A landscape with many valleys, sampled at points; each row gives a point and its height.
A ball rolls from a point to the lowest of its 3 nearest points, and stops where none of them is lower. Distance is the straight distance between rows; heights are no part of it.
k_371 h=168: [  7  11  14  22   4  -6   1 -10  18  26   5 -17 -10  -8  17  -4   4  -7
  17  16   6 -11  -6  -6   7 -13 -18  -1  14   9 -25   4  -5  23  11   6
 -14   3]
k_837 h=536: [ -9  -3 -26 -15 -10  -3  10  17 -31 -40 -23  22   8   9 -20   9  -5   8
 -25 -15  -9  27   3  13 -17  12  15 -15 -10   1  35 -16  -1 -12 -26 -25
   9   4]
k_838 h=68: [ 30  -5  28   8   4  -7   4 -22  22  28  15 -25  -4  -9  14  -2  18 -20
  -8  42  21 -25 -29 -30  41 -37  -7 -17  23 -20 -24   8 -12   0  -5  19
 -23   3]
k_44 h=266: [-35  15 -14  -2  -4   0 -23  19 -13  -9  -2   2  17  13  -8  -8  -9  12
  18 -42  -4  13  36  23 -20  33  -4  -2 -28  14   7   1  14  -4  18  -6
  18 -15]
k_652 h=392: [  1 -13 -20 -31  -1  10  12   9 -22 -41 -10  29   7  -4 -30  15  -3  11
 -24  -5   1  29 -11  -3  -7  -7  16   2  -5  -6  33 -13  -8 -21 -40 -17
   2  -5]
k_442 h=299: [  4   0  -5 -18  -1   8   3   7 -14 -25  -9  20  13   6 -22  11   6 -10
 -13  -3  -4  10   2   3 -14   0   3  -2   0  -2  26  -6  -8 -12 -15  -8
   4   4]
k_633 h=164: [  9  -5  -9 -28  -9  11   9  10  -8 -30  -6  17  11   0 -25  14   5  -5
 -14   8  -5  22  -6  -4  -6  -7   8  -3  -6  -2  26  -6  -8 -12 -17  -9
  -3   3]
k_667 h=76: [-12   4  17  20   6  -7 -19 -20  13  38  15 -37  -2  -7  27 -22   6   6
  30  -9   1 -25  11   1  -2  11 -14   7  -9   4 -32   9   3   8  25  29
  -2  -5]
k_900 h=211: [-34  12 -29 -16   0  17 -14  23 -16 -30 -19  12  15  16  -1  -8 -12  27
  14 -47  -2  18  42  25 -25  48   5   0 -22  22  15  -6  11 -11   0 -20
  22 -14]
k_702 h=31: [ -3   7  10  17   9   4 -17  -9  10  26   8 -10  -2   1  24 -14  -3   6
  22 -16  -7 -15  19   1 -17  21  -6   5 -13   4 -21  10   8   1  26  12
   2   0]
k_96 h=173: [ 18   2  24   7   3  -3  -3 -20  18  36  19 -25  -9  -3  10  -8  14 -15
   0  24  18 -23 -27 -23  32 -31 -12  -6  33  -5 -29  10 -16   4   6  15
 -22   6]
k_469 h=345: [-10   2  21  27   9 -10 -10 -11  16  48  23 -47  -8 -18  37 -16  -3  -2
  29   4   8 -29  -8  -5  11   8 -11  -5  -5   5 -42   9  -2  20  26  25
  -9  -9]
k_535 h=165: [ -6   6 -15   1   6  -1  -6  12  -9 -23  -6  10   8   8   1   2 -10   4
   4 -21 -10  15  15  17  -3  21   6   5   3   8  25  -8  10  -5  -7 -14
  19   0]
k_479 h=250: [-34  14 -23 -11  -2  13 -21  23 -14 -22 -20  12  21  20  -3 -13 -10  24
  15 -47  -2  16  42  27 -29  43   4  -2 -29  26  15  -2  10  -9   6 -15
  22 -14]
k_504 h=131: [ 10  -6  -8 -21  -8   8  11   8  -5 -29  -6  16  11  -1 -24  11   8  -7
 -14  10  -6  15  -6  -4  -5 -15   8   0  -5  -2  25  -2  -7 -10 -15  -8
  -1   0]
k_810 h=181: [  3  -6  -5  -6   2   7  -2   1 -10 -13  -5  12   9   3 -16  -2   2  -9
  -3  -7  -2   3   8   9  -8   4   2   8   8  -4  25  -2  -3 -11 -11  -5
  11   6]
k_395 h=390: [ -1   3 -16  -8  -3   0   4  12 -23 -31 -13  25   9  10 -13  10  -5   3
 -18 -15  -6  19   4  14 -20  15  10  -9  -3   2  31 -11   0 -12 -20 -19
  13   9]
k_990 h=39: [ 33  -7  28   6   2  -7   6 -20  15  22  13 -12  -7 -14  10   2  23 -19
 -12  44  17 -24 -28 -30  40 -39  -7 -20  17 -22 -23   4 -14   4 -11  15
 -18   3]
k_342 h=261: [ 19  -7  19   5  -1  -2   4 -10   5  11   1   7 -22  -8  -7  10   5 -11
 -18  27  10 -14 -23 -22  16 -28   0  -6  14 -13 -18  -6 -18  -3  -6  15
  -8   6]
k_830 h=100: [ 20  -7   0  -3  -9  -4  22 -15  -3 -11 -12  14 -15   3 -19   6   1  -9
 -24  26  -3   6 -22 -15   9 -24   3   0   9  -7   2  -1  -7  -1 -22   0
 -12  -7]
k_18 h=275: [  0  -8   3   3  -3  -1   8  -1  10   2   2 -11  -4  -6   7   6 -10   1
   0  14   6  -9  -8   4   9 -13   2   5   6  -8   7   0   3   9   1   5
  -2   8]
k_738 h=255: [ -2   7  13  16   2  -6   4  -5  17  21   8 -17   1  -3  24  -1   9  -6
  16  12   4 -13  -1   1   1  -7 -18   4   0   8 -23   7  -2  21  20   7
  -9  -1]
k_488 h=205: [ 16   7  25  10   6   0  -6 -16  10  32   8 -21 -19  -5   9  -4   5 -12
   3  18  12 -13 -16 -17  20 -27 -14  -5  31  -4 -23   4 -14   4   2  15
 -17   7]
k_292 h=43: [ 20  -5  -6 -15 -12   6  18  -4  -2 -25 -11  13   3   0 -22   9   5  -6
 -14  22 -12  14 -13  -9   5 -22   6  -5   2  -1  18  -1   0  -3 -14  -9
  -7  -5]
k_874 h=465: [ 18  -5  17   9  -4  -6   8 -11   2   5  -2   7 -20  -4  -9   9  -1  -7
 -18  22   4  -9 -22 -14   9 -21   5  -5  12 -12  -8  -4 -12   2  -6   8
  -2   5]
k_492 h=364: [  2  -7   8   4  -7  -3  10  -2   8  -1  -3  -3  -8  -4   1   3 -10  -1
  -5  20   5 -12 -13   0   8 -14   5  -2   4 -12   4  -2   3   6  -3   3
   3   2]
k_241 h=64: [ 21  -1  26   3   4  -1  -5 -14   8  16   7  -2 -18 -11   2   5   8 -11
  -8  24   7 -13 -19 -23  23 -28  -9 -11  19 -14 -20  -1 -18  -2  -6  18
 -11   9]
k_222 h=91: [ 22  -5  -2 -11  -7   8  26  -7  -8 -27 -11  22  -7   7 -21   9   2  -5
 -21  27 -11  20 -15 -11  16 -29   5   2  -1  -7  17  -2   0  -5 -25 -11
  -8  -6]
k_266 h=464: [-17   5  -1  15   4  -3 -10   8  -1  18  11  -9   6   2  18  -4 -19   8
  20 -30 -10   1  23  11 -15  39   0   0 -19   9  -6   6  17   1  28  -4
  11  -9]
k_446 h=86: [ 18  -6   3  -2 -13  -5  22 -12   1 -12 -12  13 -10   2 -20   5   0 -12
 -17  24  -3   4 -19 -13   3 -22   3  -4   7  -6   8  -2  -3   2 -13   0
  -8  -6]
k_750 h=212: [-26   9 -21  -8   2   0 -13  25 -10 -23  -8   2  18  10  -5   1  -4  12
   9 -32  -5  17  28  21  -6  31   3   5 -13  17   9  -9  17   0  11 -14
  14 -10]
k_79 h=534: [ 12  -5  11  10 -10  -5  13  -7   4  -2  -4   3 -16  -3  -8   5  -9  -5
 -11  22   4 -10 -19  -6   8 -19   8  -1  10 -12   2  -5  -3   7  -3   7
  -1   1]
k_923 h=488: [ -5  -2 -17 -17  -5   0  10  14 -23 -34 -17  24   6   7 -19  11  -2   3
 -19 -13  -5  23   1   8 -18   8  15  -9  -5   3  33 -11  -3 -11 -25 -17
   9   9]
k_774 h=40: [ 15  -5  -7 -26  -7  14  16   5  -4 -34  -6  18   8  -4 -23  13   6  -1
 -17  17  -8  22 -12  -6   2 -19  10  -1  -8  -5  26  -3  -1 -14 -23 -10
  -6  -1]
k_15 h=183: [ 11   6  20  22   5  -3  -2 -18  20  43  17 -20 -16  -5   8 -12  11 -13
   7  14  18 -21 -21 -20  19 -22 -13  -1  29   3 -41   8 -16  14  15  11
 -21   5]
k_364 h=148: [ 20  -9   9  -5  -3  -5  14 -13   9   6   0  13 -21  -6 -16  14  11  -8
 -25  28  10  -2 -32 -25  12 -32   4  -2  10  -2 -15  -1 -18  -5 -15  13
 -13  -1]
k_572 h=417: [-19   4  -9  11   0  -5  -7  16  -9  13   8  -3   8   8  12  -6 -14   7
  17 -26 -11   5  16  10 -14  35  -2  -1 -21   7  -3   8  15   2  30  -8
  10 -13]
k_169 h=367: [ 12  10  19  11   2   2  -1 -13  10  18   2 -13 -20  -2  11   3  -6  -3
   0  19   6 -10 -11  -7  17 -23  -9  -7  18  -4 -14  -2  -9  11   0  10
 -15   9]
k_717 h=463: [-15   3 -24   1   5  -5  -8  15  -9  -9  -3   2   9  12  -4  -3  -6   6
  12 -24 -10  15  14  16   0  29   2   7  -7   8   9  -4  18   6   5 -11
   9  -4]
k_303 h=69: [ -9   7   9  16   8  -2 -26 -20  15  37   6 -27   1   0  24 -24  -1   9
  34 -15  -6 -12  18   4  -6  26  -4   3 -12   9 -28   6  11   8  30  23
  -3   0]
k_533 h=35: [ 13   9  18  21   6  -4   1 -12  16  34   8 -19 -12  -6  13  -8   4 -12
  13  14   9 -14 -13 -10  12 -17 -19  -8  24   6 -30   8 -10  20  10   7
 -19   2]
k_685 h=236: [  4   6  -8  -5  10   2   1   6 -15 -21  -6  19   7   7 -10   2  -4  -3
  -8 -16  -7  10   9  15 -17  15   3   2   0   0  27  -8   1 -12 -16 -13
  18  10]
k_121 h=509: [ -8  -1 -22   3   5  -3 -11  10  -9   6  -3  -1   1  12   0  -5  -6   5
  13 -22  -6  10  12  11  -4  26   1   5  -5   6   4   0  15   6   7  -7
  -2   2]
k_729 h=200: [  0 -11   1  -5  -5   0   6  -1   5   0   2  -6   1  -2  -5   0  -5  -1
  -3  11   7 -12  -4   2   4 -12   4   8   7 -12   7   4   3   4   0   3
   4   3]
k_875 h=153: [  7  -9   3  -2 -13  -4  16  -3   3 -11  -5   6   2  -3 -13   3  -2  -5
  -9  20   1  -3 -14  -3   3 -12   6  -2   5 -10  10   0   3   0  -1   2
   4  -4]
k_477 h=172: [ -7   0  15  17   5  -9 -10 -15  13  28  13 -26   3  -9  27 -17   8  -4
  21  -2  -2 -22  11   4  -5   6 -12   9  -9   3 -33   7  -1  12  25  16
  -3  -6]
k_576 h=242: [ -5   4  -7  11   6   4  -9   3   4  23   3  -1  -1   8  16  -7  -3   6
  12 -19  -1  -3  13   2 -20  24  -3   6 -14  -1 -12  13   8   6  18   0
  -3   7]
k_701 h=244: [-11   0  -7  -3   2   7  -5   1   7  14   3  -7  -2   6   9  -1   6   8
   9  -9   8  -5   7   3 -13   8  -5  14  -4  -1 -13   9   1  11   5   3
 -11  14]
k_7 h=198: [-18   8 -22  -4   5  -1  -6  18  -7 -29  -6   9  14   7  -1   4 -10   6
   0 -27 -12  13  20  19  -1  26   3   8  -5  13  19 -10  15  -4   0 -19
  20  -3]
k_65 h=52: [ -5   6  14  13   9   0 -20 -10  10  28  11 -11   2   0  22 -15   3   5
  20 -12  -6 -19  19   1 -15  17 -11   9 -13   4 -25   9   5   3  24  13
   0   1]
k_178 h=92: [ 22  -9  -5 -16 -10  13  22  -3  -3 -29  -9  19  -2   1 -23  10   4  -3
 -21  28  -9  22 -14 -11  12 -25   5  -2  -1  -3  22  -2   1  -8 -23 -10
  -6  -6]
k_812 h=517: [-14   1 -15  10   4  -5  -7  14 -11  11   1  -1   4  12   5  -3  -9   7
  16 -27  -5   7  15  11 -10  31   0  -1 -14   4   2   4  18   3  16  -7
   1  -5]
k_857 h=320: [  0  -2 -13  -2   7   4  -5   4 -10 -13  -4  10   3   5  -7  -5  -4   0
   6 -16  -4   8  10  14  -6  14   4   7   5   0  19  -4   5  -8 -10  -7
  14   7]
k_325 h=232: [  8  -5   1 -15  -3   6   2   3  -7 -17  -4  14  16   2 -19   4   6  -8
  -9   3  -1   5   3   2 -15  -4   3   3   5  -5  25  -2  -3 -11  -8  -3
   8   2]
k_935 h=45: [ 24  -3  28   3   4  -3  -3 -17  14  20  12 -11 -11 -10  10   1  13 -16
  -6  29  13 -20 -21 -22  31 -37  -9 -12  23 -16 -20   3 -18  -3   2  20
 -15   4]
k_624 h=391: [-12   1  -5  12   6   1  -9   8  -5  15   6  -1  -2   8  13  -7  -8   7
  17 -24  -5   3  12   8 -16  33   1  -1 -15   1  -5   9  13   4  21  -7
   2   0]
k_530 h=248: [ -3   3 -13  -6   0   0   3  14 -18 -30 -10  22  10   7  -7   9 -10   1
 -14 -17 -12  15   9  14 -14  15  11  -8  -3   3  33 -11   4 -12 -15 -21
  22   9]
k_826 h=57: [ -6   4  13  16   5  -3 -18 -13  15  32  10 -20   2   0  24 -19   3   4
  23 -13  -9 -21  20   2 -10  15 -13   8 -10   3 -25  11   4   1  20  19
   2  -3]
k_804 h=113: [ 25 -11   3  -7  -4  -5  20 -19  -1  -5  -8  15 -18   5 -21   7   2  -6
 -25  27   2   9 -28 -20  12 -32   1   2   9  -3  -6   2 -15  -3 -20   4
 -11  -6]
k_949 h=122: [ 19  -9   5   1  -4  -3  20 -16   1  -5  -8  13 -19   2 -22   9  -1  -9
 -23  23   1   2 -24 -17  10 -27   5  -1  10  -4  -5  -3 -12  -2 -16   6
  -9  -5]
k_648 h=133: [ -3 -10  -4  -9   0  -1   4  -2   1  -1   1  -4   4   1  -9  -3  -1   1
   0  -3   6  -4   1   7  -1  -2   2  15   8 -10  12   2   2  -2  -5   4
   5   6]
k_814 h=280: [-18   5 -16 -13  -4  -5   4  23 -19 -35 -12  21  14  12  -4   8 -10  11
 -13 -25 -13  16  19  20 -10  17  18  -2  -7   9  35  -6   6 -10  -7 -27
  28   5]
k_372 h=24: [ 11   6  16  26   4  -6   2 -13  18  35   8 -19 -12 -10  16 -10   5 -13
  18  12  10 -13 -14  -8   9 -11 -15  -4  21   8 -37   8  -8  20  16   8
 -14  -2]
k_128 h=291: [  5   1  17  28   6 -13  -1  -9  19  34  12 -24  -9 -15  22 -14   7 -10
  26  12   9 -23  -6  -6   5  -2 -18   0   5   5 -37   7  -5  23  20  10
  -8 -10]
k_710 h=535: [ -3  -6 -24 -19  -9   3   9  16 -26 -42 -18  27   6   4 -22  12  -6   8
 -25 -12  -5  32  -3   9 -14   9  18  -7  -8   1  34 -20  -4 -15 -35 -20
   5   2]
k_776 h=366: [-18   2 -20 -15 -12  -4   4  29 -24 -40 -16  20  17  11 -10   9 -10  12
 -21 -24 -12  15  18  19 -13  15  19  -6  -8   7  37  -6   8 -12  -6 -26
  28   3]
k_37 h=67: [ 36  -4  34  15   3  -5  11 -28  20  24  12 -15  -7 -11  10   2  25 -19
 -13  47  22 -26 -39 -38  38 -41  -8 -21  18 -22 -27   5  -9   6 -17  15
 -26  -4]
k_544 h=240: [-32  15 -20  -9  -1   9 -22  22 -13 -18 -13   7  17  14  -8  -9  -5  20
  16 -43  -2  10  39  25 -26  37   0   3 -24  21   7  -2  14  -8  15  -9
  17 -16]
k_112 h=344: [ -9  -6 -16  -7   0   4  -5   0  -1   7   2  -4  -1   6   0  -7   1   7
   8 -13   3  -2   7   5  -9   9   2  14   3  -4   1   5   4   2  -2   1
  -2  11]
k_820 h=385: [-23   5 -22   3   2  -6 -12  24 -10  -5  -2  -1  14   9  -1  -3  -7   4
  13 -31  -8  12  20  19  -7  31   0   5 -17  11   5  -4  19   5  19 -13
  11 -12]
k_662 h=217: [ -7   3  11  16   5  -5  -4  -6  16  21  12 -16   6  -2  24  -3  11  -3
  15   4   2 -17   8   1  -6   1 -15   9  -8   5 -26   9  -7  17  23   6
  -5  -1]
k_808 h=340: [-30  11 -18   1  -4  -6 -13  20 -12  -6   3   0  15   8  -4  -1  -3   5
  13 -34  -6   9  27  18 -12  34  -1   1 -26  15   3   2  17   1  21  -8
   8 -14]
k_766 h=70: [ 25  -9  14  -3  -3  -7   7 -12  13  14   6   9 -11 -14  -4  17  20 -12
 -23  33  11 -10 -31 -30  24 -38   2  -6   8  -8 -17   1 -19  -6 -13  17
 -12   3]
k_715 h=74: [  0 -12   1 -11  -2   1   4   2  -2 -10  -3   6  10   1 -12   1   4  -6
  -3   2   0  -2   2   4  -5  -7   3  10   5  -8  18  -1  -1  -6  -6   2
   9   1]
k_966 h=180: [  4   5   8  12   0   0   4  -5  16  17   4 -17  -6  -6  18   3   2  -6
  12  13   3  -9  -3   3   6 -11 -13   2   7   8 -13   5  -4  22   8   4
 -11   3]
k_157 h=243: [-32   8 -25 -22  -7   7  -2  26 -19 -38 -15  18  15   8  -4   4 -10  20
  -7 -38 -10  15  33  17 -15  24  11   6  -6  13  26  -4  10 -14  -3 -23
  31  -4]
k_238 h=296: [-35  11 -11   3  -6   0 -20  19 -14   0   3  -3  17   5  -3 -11  -9  13
  18 -43  -6   6  34  18 -21  37  -2   1 -26  14   6   1  19  -5  23  -5
  13 -16]
k_988 h=105: [  7 -13   1  -9  -8   0   7   2   1 -13  -6   8  11  -1 -14   1   5  -7
  -5  11   2  -2  -4  -1  -2  -8   4   3   4 -11  18   4   0  -5  -2   1
  10  -4]
k_914 h=93: [ -4   4   7   5   0   0   2   2  16  12  10 -14   2  -3  16   3   5   0
   9   8   4  -8   2   0  -1  -7  -8  12   1   4 -15  10   0  19  12   4
 -12   8]
k_916 h=185: [ 17  -6  -6 -18  -5  15  21   0 -10 -34  -4  24  -5   2 -20  13   2   1
 -24  27 -10  21 -18 -11  17 -31   9  -1  -6  -7  22  -5   2 -11 -30 -16
  -7  -4]
k_104 h=338: [-25  13  16  24   4  -9 -17 -17  20  55  25 -49  -4 -15  40 -17   1   3
  33  -1   6 -26   2  -2   4  16 -10  -2  -5  11 -46  11  -2  18  31  32
 -14   0]
k_384 h=162: [ 21  -8  15  -1  -4  -7   6 -12   8  11   1  10 -19 -10  -5  13   8  -7
 -24  28   9 -11 -26 -25  18 -27   7  -4  12 -13 -18  -2 -23  -4  -6  17
 -12   6]
k_475 h=314: [-26   6 -19 -18  -5   1  -2  23 -16 -38 -10  16  19   7  -1   6 -12  17
 -11 -32 -10  16  25  19 -10  24  13   3  -4  11  26  -3  11 -12  -3 -23
  30  -1]
k_840 h=475: [ -6   8   8  16   6   7 -14   1   8  25  10 -11  -1   3  25  -9 -15  10
  21 -24 -11  -8  19   8 -12  38  -1   2 -17   7 -11   8  12  -1  30   7
   4  -2]
k_884 h=408: [ -7   4 -22   4   8  -4  -6   9  -8  -7  -5   3   6  10  -5  -6  -6   4
  10 -21  -7  11  11  13  -2  26   4  10  -2   5  14  -7  17   1  -2 -10
   9   1]
k_846 h=94: [-34  12 -27 -23  -3  12  -8  21 -16 -36 -17  21  20  11  -3   1 -12  25
   1 -43  -2  16  36  20 -18  37  10   8  -9  14  19  -6  13 -14   0 -22
  28  -7]
k_188 h=403: [ -1 -15 -22 -29   0   6  14  10 -29 -45 -14  29   7  -4 -32   8  -4  12
 -29  -6   4  30  -7   7  -8  -9  17   1  -7  -6  35 -15  -8 -23 -43 -21
   7  -4]
k_100 h=65: [ -8   5  13  15   6  -3 -23 -21  13  34   8 -26  -2  -3  27 -21   6   5
  30 -12  -9 -22  18   2  -8  19  -9   9 -11   8 -27   6   4   4  26  23
   0  -3]
k_566 h=95: [-17   4  20  18   4 -12 -17 -18  13  42  17 -44  -1 -12  30 -19   3   4
  29  -4   0 -27   7  -1   0  10 -15   4  -7   5 -39  10   1  14  26  31
  -6  -7]
k_434 h=138: [-10   0  18  21   5 -12 -11 -13  15  35  15 -33   1 -13  28 -13   5  -1
  25   3   4 -24   4  -1   6   6 -16   7  -9   3 -38   8  -2  16  26  21
  -5 -11]
k_945 h=129: [ 10  -8  -1 -15  -9   2  11   3  -2 -20  -8  12  11   0 -21   5   7 -11
  -9  17  -3   5  -9  -2  -5 -13   3   1   2  -5  22   1  -3  -7  -4  -4
   3  -5]
k_517 h=461: [ -9   7   1  15   7   1 -11   0   2  22  10  -7   4   5  22  -8 -15   6
  19 -21  -9  -4  17   6 -18  33  -1   1 -18   7 -10  10  12  -3  27   0
   5  -1]
k_843 h=425: [  6 -13 -15 -32  -7  13  15  14 -10 -38  -3  29   2  -7 -25  13  -1   7
 -24  18  -2  28 -17  -8   6 -23  16   2  -5  -8  30  -7  -1 -22 -31 -19
   4  -3]
k_991 h=466: [-18   1 -20   5   1  -9 -10  18 -10   0  -3   0   7  12   2  -4  -6   4
  14 -24  -8  11  17  13  -4  32   0   0 -16   4   7   1  20   6  13 -10
   5  -6]
k_796 h=402: [  4 -15 -19 -31  -2  13  14  11 -18 -43  -8  30   5  -6 -33  10  -2   9
 -26   3  -1  29 -13  -1  -2 -11  18   4  -5  -8  32 -10  -4 -23 -35 -18
   6  -6]
k_32 h=121: [ 23   0  27   6   8  -7  -3 -20  17  31  14 -25  -8  -5  13  -4  16 -18
  -2  32  15 -21 -25 -22  36 -33 -11 -12  28 -10 -25   7 -15   2   0  18
 -23   5]
k_126 h=346: [-29   6  -7   8  -1  -6 -12  19 -13   6   8  -4  14   4   4  -2 -10   8
  19 -36  -5   6  28  13 -14  35  -3  -1 -23   9   1   7  19  -2  24  -4
  11 -14]
k_36 h=128: [  1  -6  -4 -11  -1   3  -1   5  -6 -11   0   8   6   4 -13  -8  -1  -2
   1  -4   2  -2   6   8  -8   3   3  12   6  -7  19  -1   1 -10  -8  -2
  12   7]
k_115 h=225: [-20   6  19  26   5 -13 -13 -18  16  53  24 -52  -5 -20  37 -16   1  -1
  27   0   4 -28   0  -2   8  14 -11  -1  -8   8 -40  10   3  17  23  28
 -12  -3]
k_564 h=226: [-31  14 -24 -16  -2  12 -18  22 -13 -28 -12   9  17  11  -7  -4  -7  21
  11 -42  -5  16  36  22 -17  35   2   7 -17  20   8  -7  13  -7   7 -15
  20 -10]
k_120 h=182: [ -9   6 -16  -8   0  -3   0  18 -16 -34  -8  18  13   8  -2   4 -10   4
 -12 -24 -13  16  14  18 -12  16  13  -2  -1   7  28  -9   8 -10  -9 -24
  26   3]
k_768 h=269: [  4  -5 -14 -28  -3  12   7  11 -12 -33  -8  21   9  -1 -24  15  -2  -1
 -18   1  -1  23  -3   0 -11  -4  13  -2  -7  -2  28  -8  -9 -16 -23 -11
  -4   3]
k_366 h=416: [ -1 -19 -22 -30   1   4  17  13 -31 -48 -10  39   8  -6 -34   7  -2   8
 -25  -1   2  29 -12   3  -3 -17  17   7  -4  -7  39 -15  -6 -29 -43 -25
  15 -10]
k_87 h=404: [ 13   5  17  11   4  -1   1 -11  12  14  -2 -12 -20  -8  12   3  -9  -2
   1  18   6  -6 -11  -5  12 -20  -7  -5  18  -4  -6  -5  -3  12  -1   9
 -11  10]
k_24 h=219: [  9  11  18  18   5   2   3 -11  14  26   3 -17 -19  -7  13   0   0  -7
   8  19   6  -9 -11  -8  14 -18 -15  -3  21   6 -21   0  -8  17   7   8
 -16   7]
k_280 h=592: [ 16  -2  20   9  -2   1   5  -9   5   8   2   2 -22  -5  -5   7  -6  -5
 -11  23   6 -11 -21  -9   9 -20  -1  -6  14 -13 -11  -7 -10   5  -5  12
  -5   7]
k_38 h=393: [-10   2 -22  -9  -7  -4   4  22 -23 -37 -18  20  11  10  -9   9  -9   8
 -21 -17 -13  19  11  16 -15  13  15 -12 -10   5  35 -10   5 -14 -11 -26
  24   5]
k_610 h=71: [-15   7  13  18   4  -6 -23 -19  13  38   9 -36  -3  -3  28 -24   3  10
  32 -12  -5 -21  17   3  -4  20  -6   5  -9   9 -34   7   6   9  30  26
  -9  -1]
k_14 h=36: [ -3  -1 -18   1   7   2  -7   1  -9   2  -4  -3  -1   8  -5 -10  -4   4
  12 -18  -2   5   7  11  -4  18   0  10   4   0   6   0  13   1  -2  -3
   4   6]
k_825 h=30: [ 34  -4  25   4  -2  -5   7 -18  19  19  10  -4 -10 -18   6  10  27 -19
 -16  44  14 -19 -31 -33  34 -38  -4 -16  11 -19 -20   0 -13   0 -13  15
 -16   1]
k_604 h=356: [ -1  -7 -16 -26  -5  10  14  11 -22 -39 -12  26   6   1 -27  14  -1   4
 -21  -8   1  27  -4   2 -11   1  16  -4  -4  -3  28 -14  -9 -19 -33 -13
  -1   5]
k_201 h=73: [ 11   6  16  14   5   3   2 -10  15  18   2 -12 -19  -5  13   5  -7  -2
   7  17   7  -8  -8  -5  14 -20 -14  -6  17   3 -12   1  -2  16   5   9
 -15   9]
k_769 h=357: [  1  -2   8   6   0   1   5  -3  15   8   3 -11 -11  -4  11   7  -8   0
   0  17   5  -9  -9   1  10 -16  -2  -3   8  -4  -3  -1   2  14   2   3
  -8   8]
k_631 h=472: [ -8   2 -17   7   7   1  -8   6  -4  14   0   0  -3  11   4  -6  -3   8
  15 -22  -1   3   8   4 -13  21  -1   6  -8  -3  -6   6  11   4   8  -4
  -5   4]
k_978 h=116: [ 18   2  23   7   7   0  -6 -18  15  28  10 -20 -13  -5   9  -5  10 -12
   0  24  13 -17 -21 -20  29 -34 -11  -7  30  -7 -25   7 -18   2   3  18
 -20   9]
k_125 h=130: [ -4   5   0   8   4   3 -10  -2   7  23   6  -5   4   6  17  -9   2   5
  16 -14  -3  -8  14   1 -17  16  -6   5 -15   6 -17  15   3   6  20   5
  -2  10]
k_443 h=249: [  3  -1  -8  -7   9   4  -2   4 -12 -18  -7  18   7   9 -10   0  -2  -4
   0  -9  -6   7   8  13 -12  13   4   5   5  -3  26  -3  -1 -12 -13  -4
  15   7]
k_300 h=112: [ 14  -7   1  -1 -13  -4  19  -4   2 -14  -8  10  -4   1 -19   4   0  -8
 -14  24   0   2 -16  -7   2 -17   7  -1   5  -6  10  -1   1   3  -6   0
  -1  -9]
k_968 h=160: [ -6   3  -2   3   0   3  -4  -3  15  17   7 -12   3   0  17   2   8   0
  10  -2   2 -12  10   4 -12   1  -9  11  -8   3 -20  10  -2  12  16   6
  -9   8]
k_510 h=83: [ -6   5 -12  -1   6  -2   0  11 -14 -28  -6  17   7   6  -3   4  -7   0
  -7 -19 -12  12  15  17 -10  20   5   1   1   5  30 -11   9  -9  -9 -19
  25   6]
k_639 h=336: [ -9  -9  -1  -3  -2   3   3  -2  10   7   6 -11   0  -1   8   1  -3   6
   5   3   5  -9   3   5   5  -6  -1  14   4  -3   1   6   1  10   4   3
 -10   7]
k_381 h=623: [ 10   0  18  11  -1   5   4 -10  12   5   0  -6 -20  -6   3   6 -10  -1
  -5  21   5 -11 -13  -2  12 -20   0  -5  13 -10  -4  -8  -2   8  -3   8
  -5   7]
k_139 h=257: [  2   3   9   7   1  -1   6  -2  18   8   3 -19  -7  -5  15   6  -3   0
   4  17   8  -8  -5   0   7 -14  -8  -1   9   0 -12   2   2  19   6   6
 -11   9]
k_233 h=21: [ 30  -6  25   1   1  -4  -2 -16  16  18  12  -2 -11 -16   4   6  22 -13
 -13  38  12 -19 -24 -29  28 -36  -6 -16  17 -17 -19   2 -18  -1  -3  15
 -18   4]
k_543 h=330: [  2  -9 -14 -30  -7  13  12  10 -16 -38  -8  22   9  -2 -28  13  -1   2
 -21   1  -3  26 -10  -1 -13  -7  14   0  -6  -2  33  -8  -7 -17 -28 -12
  -5   3]
k_168 h=191: [  9   3  18  33  11  -6  -1 -11  17  44  15 -24 -16 -11  17 -17   5 -10
  18  13  17 -26 -19 -12   6  -5 -15  -3  15   0 -46   8  -9  24  21  12
  -8  -5]
k_236 h=34: [ 29  -9  20  -3  -3  -6   3 -12  19  16   9   5 -13 -16   1  13  28 -14
 -20  40  13 -18 -30 -30  29 -38  -1 -13  10 -15 -20  -3 -18  -3  -9  12
 -17   4]
k_704 h=66: [ 22  -6  -1  -8  -8   3  23  -9  -6 -21 -12  15  -6   5 -20   5   2  -8
 -21  26  -8  17 -17 -12   6 -25   1   0   1  -5  11  -1  -3  -2 -18  -5
 -10  -8]

For each start below, name the point where the ball stops.
k_469 | k_702
k_115 | k_702
k_342 | k_233
k_104 | k_702
k_804 | k_292
k_477 | k_702
k_366 | k_774
